Points on a hilly landscape, in no order, each with its height.
A ball rolls from a point to the lowest of its 2 nearest points, and stops where none of them is lower. Distance is the straight distance between rows; heights are no part of it.
z300 (h 626): [-17,12,11,4,4,-1,-6,27,3,-14,10,-5,22,9,14,10,-16,9,-8,14,9,19,-7,12,-16,16,-3,-2,22,18,-4,-3,-2,-7,-32,15,11]
z24 (h 563): [15,-61,12,-1,-12,1,8,28,15,-4,-25,0,6,-6,-4,17,-48,-1,1,-22,-15,-23,16,-48,-66,-7,18,-24,42,30,24,5,19,-13,9,-18,-9]
z733 (h 224): [29,-37,-15,-26,30,-6,-12,17,-16,-15,-7,0,-14,18,-3,-29,2,8,35,-23,-39,-22,17,-18,-9,-2,4,-36,11,14,-2,-3,20,-28,18,-7,8]
z645 (h 579): [-9,11,-34,-16,-3,-3,6,-18,-9,11,7,14,-15,-20,11,-26,-8,8,1,18,-22,6,18,22,5,-11,-5,-25,-52,-5,-20,2,10,5,-27,30,18]
z556 (h 564): [-24,-28,-22,-13,40,-15,11,25,21,-14,-25,24,-11,-4,-26,0,-34,27,17,-34,-31,4,-3,18,-28,3,-14,-32,-6,-25,-17,6,27,-31,41,-12,10]
z159 (h 476): [-1,-15,-8,-21,24,9,2,-20,-15,-2,-3,-2,-13,7,4,-21,25,10,20,5,-24,-25,1,-17,40,-10,24,-26,-8,-4,-5,-12,2,3,27,-2,3]
z516 (h 517): [4,-1,-2,-30,-9,10,14,26,3,3,-6,8,-9,-19,18,9,-23,22,-6,25,0,-8,8,-11,-36,-10,-18,-31,-27,17,28,8,23,1,-37,32,-1]
z561 (h 215): [-2,10,20,28,-61,-10,8,1,33,-7,5,-7,21,23,11,43,0,-18,-12,23,53,27,-17,2,0,-7,23,20,13,24,7,-32,-3,36,-25,-9,-29]
z307 (h 572): [9,-21,-2,21,-30,-6,-5,-35,6,-8,21,2,2,11,19,-1,27,-10,-23,-3,12,-2,-6,3,37,-15,23,14,-4,7,10,-17,-8,30,23,-3,-27]
z781 (h 551): [0,39,-3,-13,5,7,-26,4,-13,21,23,-6,-15,2,-10,-8,8,-34,-2,24,-20,-11,14,-2,-12,16,-2,18,0,7,-11,3,-9,3,-30,13,8]
z222 (h 120): [24,-7,-19,-45,25,3,-8,29,-5,-12,11,11,-6,3,2,-36,-2,24,31,9,-31,-9,6,-6,-3,-2,-15,-42,-8,18,1,11,24,-15,-8,6,5]
z993 (h 622): [-9,-33,-8,-6,-1,-5,-4,-9,-5,-17,-3,3,-1,14,10,0,-1,13,-2,-3,-2,-8,-11,7,18,-2,15,4,-3,15,29,-9,-3,14,14,5,-20]
z683 (h 730): [6,12,-6,32,44,3,0,-19,11,9,-15,15,-12,-8,-47,-10,-19,-13,3,-21,-32,-22,1,-10,-32,19,-10,-21,4,-11,-13,6,5,-21,27,2,23]
z213 (h 728): [-30,30,12,-3,18,-6,5,6,-16,33,-5,-17,-16,-4,9,9,5,3,-22,19,19,-17,-8,11,15,-9,-14,9,-27,-4,-1,9,-21,22,-53,36,-7]
z774 (h 665): [39,-34,-13,-25,-17,-1,8,0,1,-6,1,13,-5,-3,-7,-5,-10,-14,8,-5,-22,-33,28,-48,-39,3,10,-39,19,26,9,-1,21,-18,-5,18,7]
z615 (h 598): [-12,26,15,33,-8,-15,18,15,11,2,8,-5,29,23,-4,14,-5,1,-17,18,23,20,-7,10,3,23,19,15,24,8,-4,-21,-9,9,-39,33,6]
z308 (h 686): [6,13,1,-52,-4,15,-12,0,-10,-28,7,-2,-5,2,34,-18,4,-1,7,-12,-2,9,5,23,17,0,-12,14,-14,1,8,-2,-2,-17,-11,-31,-12]
z446 (h 685): [-12,31,-9,-4,-44,20,8,-14,19,-8,33,8,-12,2,31,9,2,-13,-14,7,22,33,-3,18,24,-3,-23,7,-13,21,7,-8,10,4,-23,2,-16]
z134 (h 252): [17,-37,-2,4,-11,-1,1,23,3,-22,-5,25,14,-6,-18,6,-28,7,5,-4,-10,14,9,-18,-55,-4,-12,-10,11,6,16,16,20,12,28,-11,15]
z908 (h 412): [9,-26,-2,35,-2,-7,7,-13,21,-22,-16,11,13,36,-17,25,-2,-28,-6,-28,-2,-11,-13,-19,-35,20,5,-2,30,19,6,-7,21,-2,45,-15,-12]
z398 (h 521): [-25,23,-30,16,11,-14,8,-21,-6,9,6,5,0,-19,-12,-17,6,13,16,3,-4,15,-8,37,36,1,-24,4,-6,-37,-33,-5,-7,19,-5,28,16]
z806 (h 370): [8,1,-11,8,30,2,-5,-31,9,-24,-33,6,-1,-4,-28,-9,-4,3,8,-37,-14,-11,-11,-5,4,19,12,-15,11,-22,-6,-10,9,-25,58,-29,-10]
z458 (h 690): [34,-22,-17,-1,-37,3,-3,-34,0,-16,15,17,4,8,-3,-13,-7,-29,8,-16,-17,-21,20,-26,-13,7,18,-15,11,23,0,-7,6,1,-2,6,-1]
z13 (h 111): [-4,-9,22,29,32,13,-6,-24,-1,9,-17,-13,7,-1,-12,11,2,-15,6,-8,9,-42,-2,-24,-2,8,17,-4,25,7,28,-3,-7,-7,34,9,-15]
z509 (h 624): [10,-58,0,-29,-4,0,-9,29,5,-18,-23,10,-5,-12,-5,-2,-22,27,9,-38,-21,-19,-1,-33,-33,-18,-2,-16,4,3,36,2,23,-33,38,-25,-3]
z405 (h 664): [17,-39,10,-1,5,4,-21,-9,-15,-37,-9,0,6,10,3,-4,-3,2,9,-19,-8,-16,8,-12,4,15,17,15,14,8,16,-15,-17,-9,41,-24,-15]
z248 (h 374): [-24,41,17,-2,19,-15,-19,-11,-10,24,26,-14,3,-7,14,4,26,-11,-22,11,7,-14,16,24,19,19,-2,42,-39,-20,-15,1,-15,3,-16,10,-2]
z294 (h 508): [14,38,27,-12,-18,17,-23,14,-12,-3,10,-9,11,0,-2,0,31,-18,-6,12,23,31,-9,1,-20,6,-23,32,12,-5,17,1,1,2,-16,-39,7]
z452 (h 382): [-26,23,-12,4,35,-14,-21,-32,-15,27,12,-2,-14,-31,0,-35,21,-8,15,0,4,-16,15,17,55,0,18,14,-61,-40,-40,-20,-14,-2,22,-5,11]
z86 (h 243): [17,-25,-15,-28,-20,14,10,17,7,-23,-7,24,10,11,3,-4,-20,17,20,-8,-9,31,-2,3,-22,-3,-24,-17,1,6,9,15,31,9,6,-1,13]
z372 (h 540): [2,0,-6,-18,22,-1,-26,-27,-11,-7,19,-5,-2,6,12,-14,29,-6,31,-1,-5,-12,13,17,52,9,20,5,-14,-17,-13,-23,0,2,27,-30,-6]
z862 (h 478): [-7,3,-6,35,41,-11,1,-22,17,21,-6,6,-7,1,-8,3,8,1,-20,-8,-19,-36,-17,-7,22,-6,25,-15,16,-4,-13,-3,-25,6,30,34,4]
z802 (h 409): [2,10,14,7,-16,-8,-8,-21,17,-11,7,-3,22,11,14,5,29,23,-9,7,7,-1,9,26,50,17,28,35,4,-22,-4,-37,5,5,4,-15,-9]
z514 (h 544): [-39,41,-16,-2,3,-26,18,-18,-29,38,27,-22,-20,-20,14,-21,29,-21,1,11,2,5,8,35,31,-1,-37,1,-60,-27,-48,10,3,13,-36,21,18]
z753 (h 257): [29,0,16,21,-13,-9,-8,17,12,-32,-9,-4,41,33,-26,9,11,-6,1,-2,13,21,-7,-3,-25,21,-3,24,38,2,10,-7,19,4,15,-34,-9]
z649 (h 750): [38,-60,10,-3,-44,11,-23,26,-6,-25,-26,-7,-5,-1,15,20,-17,2,4,-6,9,-7,6,-25,-32,-20,-17,2,14,23,30,15,-12,9,30,-54,-23]
z207 (h 717): [34,-37,-16,-8,-49,6,6,-16,-23,-19,22,-12,-4,36,4,0,12,-21,2,-15,9,-20,24,-25,5,-10,4,-9,36,35,8,-2,5,-1,4,-9,-20]
z217 (h 727): [27,-11,-2,-16,-51,27,11,25,11,-20,6,10,3,2,23,32,-26,-2,-1,14,9,33,-10,5,-17,-3,-25,22,9,18,14,10,2,10,-18,-5,-10]
z3 (h 594): [-37,40,19,25,-14,-30,27,-20,8,37,43,-20,-10,-20,31,14,46,-16,-45,12,25,6,-16,23,35,-1,25,44,-29,-8,1,0,-6,22,-42,-2,-4]
z232 (h 707): [-1,14,8,-13,-53,29,23,10,11,-6,39,-6,-7,12,43,34,-8,-23,-13,19,25,27,-11,8,-10,3,2,21,1,38,16,7,1,7,-44,-2,-15]
z94 (h 679): [-32,10,-1,-21,12,21,22,35,-20,2,-15,-2,-25,-9,13,9,-18,46,-2,14,8,-10,-6,10,22,-24,-21,-11,-31,-8,10,8,-25,8,0,44,-13]
z964 (h 628): [12,-4,-2,-38,13,21,-10,28,-18,-10,-8,19,-22,-43,-6,-20,-20,31,11,5,-17,12,16,-5,-6,-7,-23,-4,-21,-22,21,17,-13,-10,17,-28,11]
z810 (h 748): [13,-47,-1,-22,-40,11,9,17,15,-19,-25,-10,-6,9,21,29,-22,2,7,6,17,-5,-17,-14,-12,-10,-4,-18,23,40,38,5,11,13,-20,-10,-29]
z325 (h 675): [31,1,10,9,-47,-9,-11,-35,-8,-14,4,-38,-13,33,17,16,48,-14,-6,-5,26,-15,1,-4,26,-9,-6,20,16,31,20,-36,1,11,21,-31,-48]
z507 (h 506): [-19,12,10,10,-33,8,27,-31,10,11,28,-2,-6,-3,14,-1,21,-21,-39,20,30,-10,-16,-17,11,-11,35,4,0,29,9,1,-3,28,-34,7,1]
z87 (h 509): [-23,31,-7,29,-17,-4,53,-2,-17,48,25,-23,1,1,9,2,21,7,0,17,15,29,-13,35,51,-23,-33,10,-22,-15,-29,13,-13,3,-46,57,14]
z559 (h 749): [-2,8,-21,22,18,-11,-2,8,10,2,-2,22,-22,-8,-31,-5,-22,-14,5,6,-25,-9,10,-12,-42,13,-10,-32,11,6,-15,17,12,-8,-4,28,34]
z620 (h 591): [-8,20,-17,-15,9,-2,12,-11,-9,21,26,-3,-17,-8,28,-18,21,4,-22,15,-17,-1,-5,20,28,-11,8,-3,-44,-4,-19,15,-5,11,-21,24,9]
z679 (h 278): [-8,2,18,17,14,15,-19,-12,-4,25,-25,-2,7,-2,-20,4,-9,-7,-11,17,18,-19,5,-6,-6,6,16,8,-1,3,9,4,-15,12,-1,22,-3]
z170 (h 550): [-19,32,-8,19,-9,-5,36,-11,-5,36,30,-16,-12,-22,24,-14,38,1,-38,20,-2,11,-21,22,45,-38,-1,10,-29,1,-27,8,-15,19,-35,40,24]
z864 (h 270): [-5,-18,2,2,41,13,-7,3,-2,-11,-32,3,-11,-7,-16,-6,-6,7,6,-20,-18,-42,-1,-25,-3,12,9,-16,3,-1,12,-6,-8,-34,50,5,-1]
z613 (h 256): [-22,39,0,5,27,-29,-22,-4,-19,20,7,-17,-3,-30,-3,-14,18,5,14,15,3,-11,17,29,28,15,-8,23,-39,-41,-28,-14,-20,-5,-6,-3,9]
z987 (h 702): [-22,38,3,-20,21,7,14,26,-25,9,-5,-20,-9,2,5,-4,-3,30,-10,14,10,9,2,32,23,-14,-37,1,-32,-22,-15,12,-29,-3,-30,39,-13]
z817 (h 285): [3,2,12,25,5,6,-3,-39,-5,8,16,-23,-4,0,1,-1,31,-22,-12,-3,6,-37,1,-35,27,3,32,-4,25,27,16,-19,-2,1,6,1,-15]
z467 (h 689): [35,-57,27,29,5,9,-8,-14,-3,-22,-33,-9,-1,37,-29,18,-6,-10,18,-41,-3,-21,2,-44,-26,5,8,10,26,20,15,-1,6,-26,54,-51,-7]
z55 (h 452): [-9,-9,-2,16,13,-11,13,24,8,6,-18,0,-5,-2,-5,13,-35,4,-9,13,-13,-20,-9,-20,-28,-6,14,-37,28,34,3,6,-2,-2,-38,39,9]
z388 (h 541): [-29,-14,-10,24,26,-16,15,-6,-4,8,9,4,-14,-17,2,-12,10,26,-20,10,-10,-16,-17,2,31,-33,23,-16,-12,1,-7,14,-31,8,12,45,10]
z768 (h 449): [-2,18,-12,7,-5,-2,4,12,-2,23,25,-4,-20,1,18,8,7,-20,-13,40,-5,-22,1,-25,-8,-6,18,-24,-9,31,4,11,1,21,-32,45,10]
z30 (h 673): [23,-8,3,2,49,14,-33,11,-21,-2,-4,3,1,-38,-25,-27,-2,1,10,-20,-16,8,-1,-17,-26,-9,-10,0,-3,-23,-8,25,-15,-15,36,-33,27]
z406 (h 549): [39,39,25,-24,7,6,-31,8,-10,-1,11,-22,15,5,-4,-6,37,-11,14,12,0,20,11,12,-8,22,-5,31,13,-22,4,-12,17,-6,-2,-56,11]
z924 (h 548): [-9,35,4,-10,-13,11,4,32,-19,20,9,-6,-22,-21,7,7,-19,-7,-9,32,11,14,5,3,-37,-11,-38,-2,-17,9,-3,25,-15,-9,-52,25,19]
z755 (h 302): [-19,4,12,20,-53,2,17,6,20,7,-12,-2,4,10,0,33,-26,-16,-1,12,57,30,-22,2,-7,-6,7,4,17,16,10,-1,-9,30,-36,19,-17]
z979 (h 657): [24,-68,13,4,13,4,-1,11,0,-28,-28,2,-8,6,-18,-1,-10,4,9,-53,-18,-19,-6,-30,-33,-9,0,-5,9,12,27,7,11,-30,63,-57,-7]
z358 (h 491): [12,-4,3,-9,11,-2,4,53,8,-3,-16,7,0,-12,-4,7,-32,30,-6,27,-19,-7,10,-30,-47,-3,-18,-35,-6,27,0,17,11,-10,-30,22,17]
z363 (h 611): [-23,-40,0,-6,31,-6,10,22,19,6,-13,20,-10,-4,-12,7,-33,29,-13,-17,-23,-34,8,-19,-28,-22,6,-37,5,8,3,10,9,-10,27,29,-8]
z273 (h 396): [-3,6,-1,44,16,-14,6,-24,14,23,7,-8,8,-3,4,9,28,-6,-32,13,4,-33,-20,-20,31,-16,44,-10,36,17,9,-1,-11,21,1,26,0]
z451 (h 308): [2,0,7,-1,-7,6,-8,-3,20,-15,-16,5,39,21,-6,-9,6,23,3,11,-3,23,2,27,21,21,5,21,-1,-12,-11,-14,8,4,18,-33,-1]
z846 (h 499): [1,5,15,3,-14,-12,8,-40,4,1,18,-6,6,0,28,-3,39,-1,-38,1,15,-15,3,14,47,-4,39,44,-17,-15,6,-32,-16,14,-8,-13,-15]
z868 (h 630): [3,49,18,13,-12,-7,22,-4,20,12,30,-19,27,12,21,26,30,5,-26,23,26,21,-7,9,37,16,12,21,18,-6,-5,-33,11,13,-43,14,-2]
z80 (h 217): [14,36,45,-1,-18,-11,-12,20,11,10,4,-16,39,0,9,39,21,10,-10,12,40,17,11,13,-5,8,-2,57,15,-30,20,-15,-4,6,-38,-21,-16]
z946 (h 456): [-4,7,19,-16,-32,20,5,-7,-1,16,7,-2,-3,14,4,1,-4,-22,-18,7,27,-9,1,-27,-13,-9,21,-9,10,30,12,2,1,20,-42,4,-17]
z949 (h 475): [-20,21,-19,28,-9,-2,40,10,-15,10,18,-6,-2,4,1,7,-6,10,2,22,8,23,-2,19,15,3,-33,-10,-9,0,-19,18,-12,5,-36,66,20]
z761 (h 518): [15,9,3,-10,-4,-3,-8,55,-4,4,-3,-6,2,-21,0,5,-24,-11,-16,25,2,8,-2,-22,-61,3,-10,-18,0,19,5,30,-14,-6,-47,15,14]
z52 (h 321): [15,-11,-19,-11,43,-2,-19,-8,13,-17,-14,3,8,-7,-19,-20,-17,4,58,-11,-18,16,5,21,13,5,20,-8,10,-35,-31,0,-2,-21,49,-65,0]
z544 (h 319): [2,-51,-36,-29,13,0,6,-4,3,-17,-5,12,-16,2,2,-18,1,29,30,-32,-32,-43,6,-19,14,-12,25,-39,-3,4,-12,-2,18,-36,49,-1,2]
z925 (h 656): [-8,25,18,-28,0,13,-10,7,0,-4,21,-9,-1,9,24,3,-5,-1,-22,4,12,16,2,20,4,10,-17,12,-10,14,6,8,-3,-10,-32,-6,-13]
z32 (h 407): [2,-16,-24,-25,37,12,-26,-18,2,5,-6,11,-16,-2,2,-31,7,4,41,-17,-31,-27,18,-20,30,-3,32,-40,-17,-2,-23,-13,-3,-33,39,-9,9]
z826 (h 484): [-10,6,-3,27,30,-14,-18,-40,-1,21,6,7,2,-1,-1,-16,32,-9,13,2,-9,-8,11,8,50,6,27,14,-15,-32,-18,-35,0,15,20,-1,19]
z482 (h 700): [14,-14,3,-20,-4,16,-24,-10,-10,-35,-6,-4,0,-11,12,-23,-11,-14,-3,-8,-11,12,17,-1,-4,10,-1,2,-3,7,5,-12,-9,-19,18,-30,-2]
z227 (h 640): [-22,53,30,6,0,-3,47,-14,-9,44,37,-25,-7,-2,35,30,43,7,-21,14,14,24,-3,44,56,2,-24,45,-25,-33,-16,-25,12,15,-44,15,-3]
z99 (h 447): [-17,13,-8,19,7,-7,-10,-32,12,-13,-26,16,-3,-2,-30,2,0,6,2,-24,1,-2,-18,18,23,12,-11,13,16,-34,-4,-14,3,3,37,-7,-13]
z143 (h 466): [-29,15,-31,4,23,-12,-4,-27,-15,24,1,-3,-29,-46,0,-27,4,-1,24,1,-9,-20,-3,16,45,-14,-4,-14,-35,-39,-35,-11,-18,10,15,22,8]
z60 (h 547): [-9,9,-20,-13,-13,14,2,0,0,4,-6,11,5,-15,5,-15,-9,7,-11,13,-10,-4,0,-1,-5,5,-9,-23,-18,10,11,15,15,-3,3,26,-2]
z883 (h 573): [-12,6,2,-2,-27,12,10,23,-18,16,-24,5,-4,-26,-12,1,-25,13,1,10,10,27,5,17,-28,-5,-47,1,5,-12,13,20,-15,-11,-32,21,31]
z279 (h 404): [-31,-4,0,38,-19,-10,17,-8,11,-7,-27,14,7,4,-16,21,-19,4,-8,-5,9,13,-15,7,-13,18,-13,-9,20,0,13,13,9,-2,1,24,5]
z836 (h 599): [-12,10,8,-4,15,6,-12,31,-19,-4,-19,8,-4,-27,-22,-8,-13,29,5,-2,7,17,-8,11,-14,-5,-38,8,1,-22,17,22,-20,-10,11,1,11]
z918 (h 71): [7,29,24,11,-45,-8,-9,5,17,-7,5,-4,40,28,15,37,9,-7,-16,13,45,38,-2,18,1,-3,-11,28,6,-8,3,-24,0,15,-14,-4,-14]
z25 (h 721): [31,-46,28,20,-30,11,-18,1,2,-17,-30,-3,12,11,-20,18,-15,-22,1,-19,18,-7,12,-42,-44,4,3,7,24,23,20,2,-4,-1,30,-38,-6]
z878 (h 557): [-11,24,-8,25,-9,-18,7,-14,-5,11,10,11,9,7,-18,-7,6,3,12,5,13,29,-5,36,21,9,-17,30,18,-23,-10,-18,-5,14,-19,17,5]
z183 (h 610): [13,14,0,-39,51,3,-34,15,-21,-9,-3,-9,-8,-12,0,-31,-1,-2,29,-10,-12,2,1,10,10,-1,8,5,-7,-26,-18,-12,-22,-22,25,-24,-3]
z874 (h 645): [16,-19,-7,1,24,-8,-20,6,-12,-4,-17,19,-9,-36,-42,-20,-17,0,15,-28,-8,34,-5,16,-39,-19,-23,2,-7,-45,-13,21,-2,-15,34,-35,33]
z285 (h 339): [32,-26,24,5,1,4,-23,27,-11,-7,-1,-21,26,31,-12,-11,12,-10,1,-6,5,-6,14,-35,-26,17,14,9,37,29,13,18,3,-18,-6,-35,-1]
z371 (h 507): [15,24,19,-18,-4,11,-2,28,-23,9,26,-18,-8,4,5,4,14,-41,-9,26,2,-3,3,-21,-40,22,5,21,2,18,5,9,-20,3,-38,-14,9]
z591 (h 171): [4,-33,9,1,28,4,-6,44,7,-9,-16,8,18,8,-24,-8,-19,10,9,-9,-27,8,-5,-22,-45,6,-4,-7,16,12,-5,32,8,-15,21,-28,16]
z197 (h 659): [-2,58,7,19,0,-19,42,-15,20,34,41,-10,16,-4,26,21,45,24,-30,21,22,31,-3,23,57,-12,8,34,-14,-32,-7,-39,21,17,-48,23,-3]
z478 (h 55): [15,0,8,5,32,-1,-8,22,3,-15,-19,4,29,16,-27,-25,-9,13,8,-11,-19,34,-3,7,-34,7,3,5,18,-11,-16,7,12,-18,25,-38,15]
z53 (h 595): [17,-65,7,-2,17,-6,-4,23,10,-4,-17,12,-1,-4,-13,11,-34,22,0,-31,-34,-38,7,-60,-55,-1,0,-24,9,30,12,19,26,-27,26,-14,7]
z95 (h 641): [3,-23,-17,-13,6,3,-1,-14,6,-10,7,22,-14,-20,-2,-3,-20,13,-3,-14,-35,-31,26,-31,-16,-13,11,-35,5,12,15,-10,19,-17,21,32,6]
z927 (h 580): [-34,-29,-8,14,20,-12,8,3,3,11,0,22,1,-10,-7,4,-21,13,-11,-3,-4,-15,9,-7,-2,-18,12,-20,-10,1,9,12,-16,16,17,49,-7]
z238 (h 596): [5,25,18,-12,-26,7,2,-22,-12,8,32,-10,-6,20,12,21,25,-42,-16,13,19,1,11,6,-3,11,7,49,-12,5,12,-8,2,33,-19,-20,-23]
z257 (h 654): [-9,-8,-16,-39,6,15,13,21,-11,-4,-13,22,-24,-40,-2,-3,-29,46,14,5,-8,-10,10,5,6,-19,-12,-15,-39,-22,13,3,-12,-12,25,24,0]
z854 (h 393): [-15,1,5,30,3,-1,-6,4,5,23,-3,-12,-12,-4,2,13,-15,-33,-3,37,17,-19,-11,-26,-18,-5,32,-22,23,24,3,-1,-17,26,-37,39,17]
z36 (h 522): [-21,15,-41,-16,38,-16,-11,-16,-14,4,-22,3,-25,-38,-4,-26,-20,-2,53,-3,-13,0,3,24,25,-6,-8,-27,-24,-51,-43,-9,-24,-9,32,-3,11]
z729 (h 524): [6,-11,-10,-45,-8,26,4,-18,-22,-5,20,-3,-23,16,11,-24,28,10,14,-8,-13,-27,16,-11,31,-12,9,-20,-9,17,15,1,11,-1,2,0,-15]
z623 (h 503): [-37,56,-6,-11,-9,-17,17,-27,5,28,49,-12,-8,-3,34,-4,41,-22,-6,1,3,19,-7,45,32,1,-12,24,-58,-30,-37,11,17,6,-29,-2,1]
z689 (h 474): [-21,9,13,52,2,-22,14,-28,16,18,-2,-13,23,-19,13,19,44,11,-43,3,22,-2,-15,-2,41,-18,37,6,22,-18,7,-19,-12,23,5,15,2]
z917 (h 568): [0,26,-26,-34,36,12,-18,2,-17,6,-2,2,-15,-15,-1,-33,-4,11,44,1,-9,7,-11,28,30,0,-14,-6,-14,-34,-11,-4,-6,6,18,-11,1]
z138 (h 534): [-17,-2,-25,-2,44,-23,-8,-5,20,-10,-18,23,-4,-4,-30,-15,-30,12,23,-22,-25,21,-11,24,-7,-2,-8,-35,-1,-26,-43,13,14,-17,11,-11,24]
z875 (h 338): [11,4,-3,34,-22,-20,-3,-21,12,-19,-19,5,35,19,-14,16,11,-20,-7,-1,22,2,-5,-5,-11,27,4,18,13,-3,8,-13,8,10,25,-2,-10]
z116 (h 590): [9,22,7,5,-6,-2,3,2,-24,14,-2,6,12,6,-24,-13,-3,-2,18,0,9,49,-2,31,6,-3,-36,35,-8,-41,-7,-1,-5,5,-23,-13,13]
z594 (h 443): [-33,-8,-14,26,-17,-12,42,0,8,7,-8,8,5,-4,2,22,-11,23,-10,0,13,21,-20,22,11,-9,-8,-19,11,1,4,18,-3,10,-21,54,11]
z809 (h 461): [27,10,26,-35,-14,11,-10,22,-22,-11,15,-22,-8,19,14,8,23,-28,-8,-2,24,10,-8,-10,-26,12,3,30,11,20,29,21,-3,-3,-40,-42,-9]
z244 (h 214): [11,18,-22,-31,31,11,-6,27,7,-8,-8,11,-25,6,0,-28,-12,40,21,4,-34,-3,-13,11,18,-13,-13,-40,-5,-4,-24,4,8,-10,-13,22,5]
z39 (h 620): [8,3,-12,5,9,-3,-10,4,-20,-4,-21,19,22,-8,-37,-12,-11,-10,23,-13,-5,47,6,28,-21,-2,-31,11,0,-45,-18,19,-9,8,17,-14,24]
z523 (h 383): [-4,10,16,3,-23,19,-27,-23,-4,11,5,-5,3,5,-4,-5,1,-26,-10,6,21,-10,16,-12,-6,2,4,26,-1,11,23,-3,0,13,2,-6,-9]
z10 (h 405): [32,-6,8,-31,-28,11,-29,7,-16,-15,8,-15,-2,17,-7,-12,28,-17,15,-13,12,-4,10,-31,-18,5,-6,7,25,26,20,19,8,-20,-12,-38,-6]
z290 (h 525): [-2,-53,-1,13,-25,3,-4,-2,31,2,-30,5,5,-2,8,25,-42,-14,-5,-19,-4,-27,3,-21,-37,-6,27,-20,31,34,16,8,1,-3,15,4,-12]
z245 (h 360): [-21,-9,-8,21,-49,3,23,14,11,0,-11,8,2,6,-7,28,-33,-11,4,18,25,24,-6,0,-38,13,-7,-14,12,20,11,4,-3,8,-12,17,18]
z151 (h 498): [-17,7,-26,4,26,-17,7,-8,12,-2,-18,15,3,-1,-23,-7,-6,16,17,-25,-14,4,-21,22,16,6,-19,-14,6,-29,-18,5,-1,1,14,18,3]
z291 (h 627): [24,-6,16,38,-39,-21,-3,-47,8,-3,8,-18,9,13,13,19,41,-20,-27,9,23,-21,6,-17,34,-6,27,25,13,15,10,-51,-8,26,16,-22,-37]
z130 (h 469): [-13,-41,-3,32,11,0,4,-15,28,-5,-29,20,5,12,-14,25,-12,-13,-15,-18,-14,-31,-14,-10,-29,8,21,-9,16,10,-2,8,12,-14,35,8,10]
z554 (h 201): [18,4,1,-4,3,-12,-23,-7,4,-18,-13,-1,23,7,-15,-23,-3,5,30,-10,0,34,-2,23,2,14,2,17,2,-26,-17,-2,13,-12,32,-57,1]
z793 (h 704): [24,10,-16,8,40,3,-30,-11,-11,6,-7,6,-19,-31,-27,-32,-29,-9,24,1,-33,-12,18,-13,-24,-2,-21,-28,-8,-10,-10,3,-4,-23,18,-8,23]
z894 (h 593): [-30,-34,-14,-14,12,-5,15,13,27,-31,-16,21,3,7,0,0,-24,29,2,-30,-27,1,-16,11,8,3,5,-16,-4,-3,-13,1,15,-18,46,-1,-4]
z443 (h 262): [7,-22,19,8,15,-6,-6,25,-4,5,-15,-3,19,26,-28,-1,-16,-11,5,-6,-13,-13,-1,-36,-46,20,20,-3,27,31,3,12,8,-12,-4,-3,4]
z920 (h 552): [-27,36,13,7,-17,9,18,-18,4,35,39,-11,-13,-3,21,19,26,-28,-34,21,21,4,4,7,17,-1,11,29,-20,5,3,2,-2,31,-32,13,-16]
z59 (h 457): [-14,52,9,-8,-2,-12,11,-14,0,19,43,-16,-2,1,28,18,34,-24,-5,-3,5,17,11,43,3,26,-23,55,-41,-35,-21,4,12,15,-26,-14,-12]
z51 (h 300): [4,11,-7,-17,15,21,16,25,12,-5,-2,12,1,23,16,-6,-25,20,5,3,-14,36,-13,17,24,-10,-22,-19,-11,1,-20,5,-1,-9,-25,37,7]
z21 (h 155): [34,-28,-1,-14,-16,7,0,27,4,-37,-7,-2,28,32,1,-3,-3,5,10,-16,-3,25,-10,-5,-12,6,-16,4,19,14,4,8,16,3,16,-33,-20]
z110 (h 769): [27,-49,16,-15,-42,11,-12,12,-1,-21,-21,-11,-5,29,22,20,-10,-1,2,-7,19,-23,5,-22,-8,1,10,4,27,38,27,2,-11,4,-7,-40,-31]
z575 (h 708): [-12,0,-3,9,-33,13,21,-14,25,-15,12,12,17,9,26,5,2,9,-27,6,9,24,-12,20,31,6,3,-2,12,18,-6,-4,3,8,-6,11,-14]

Call two points neighbours if one is among the 2 nearest of the other. Go from one point of each pair to the other, from neighbour to neighbour, staying as low as possible. Name the highest point that can't be avoided.
z918 and z21: z294
z613 and z222: z372
z478 and z21: z134

Where does a ball stop that starts at each point below?
z987: z358
z874: z13
z25: z21
z620: z918
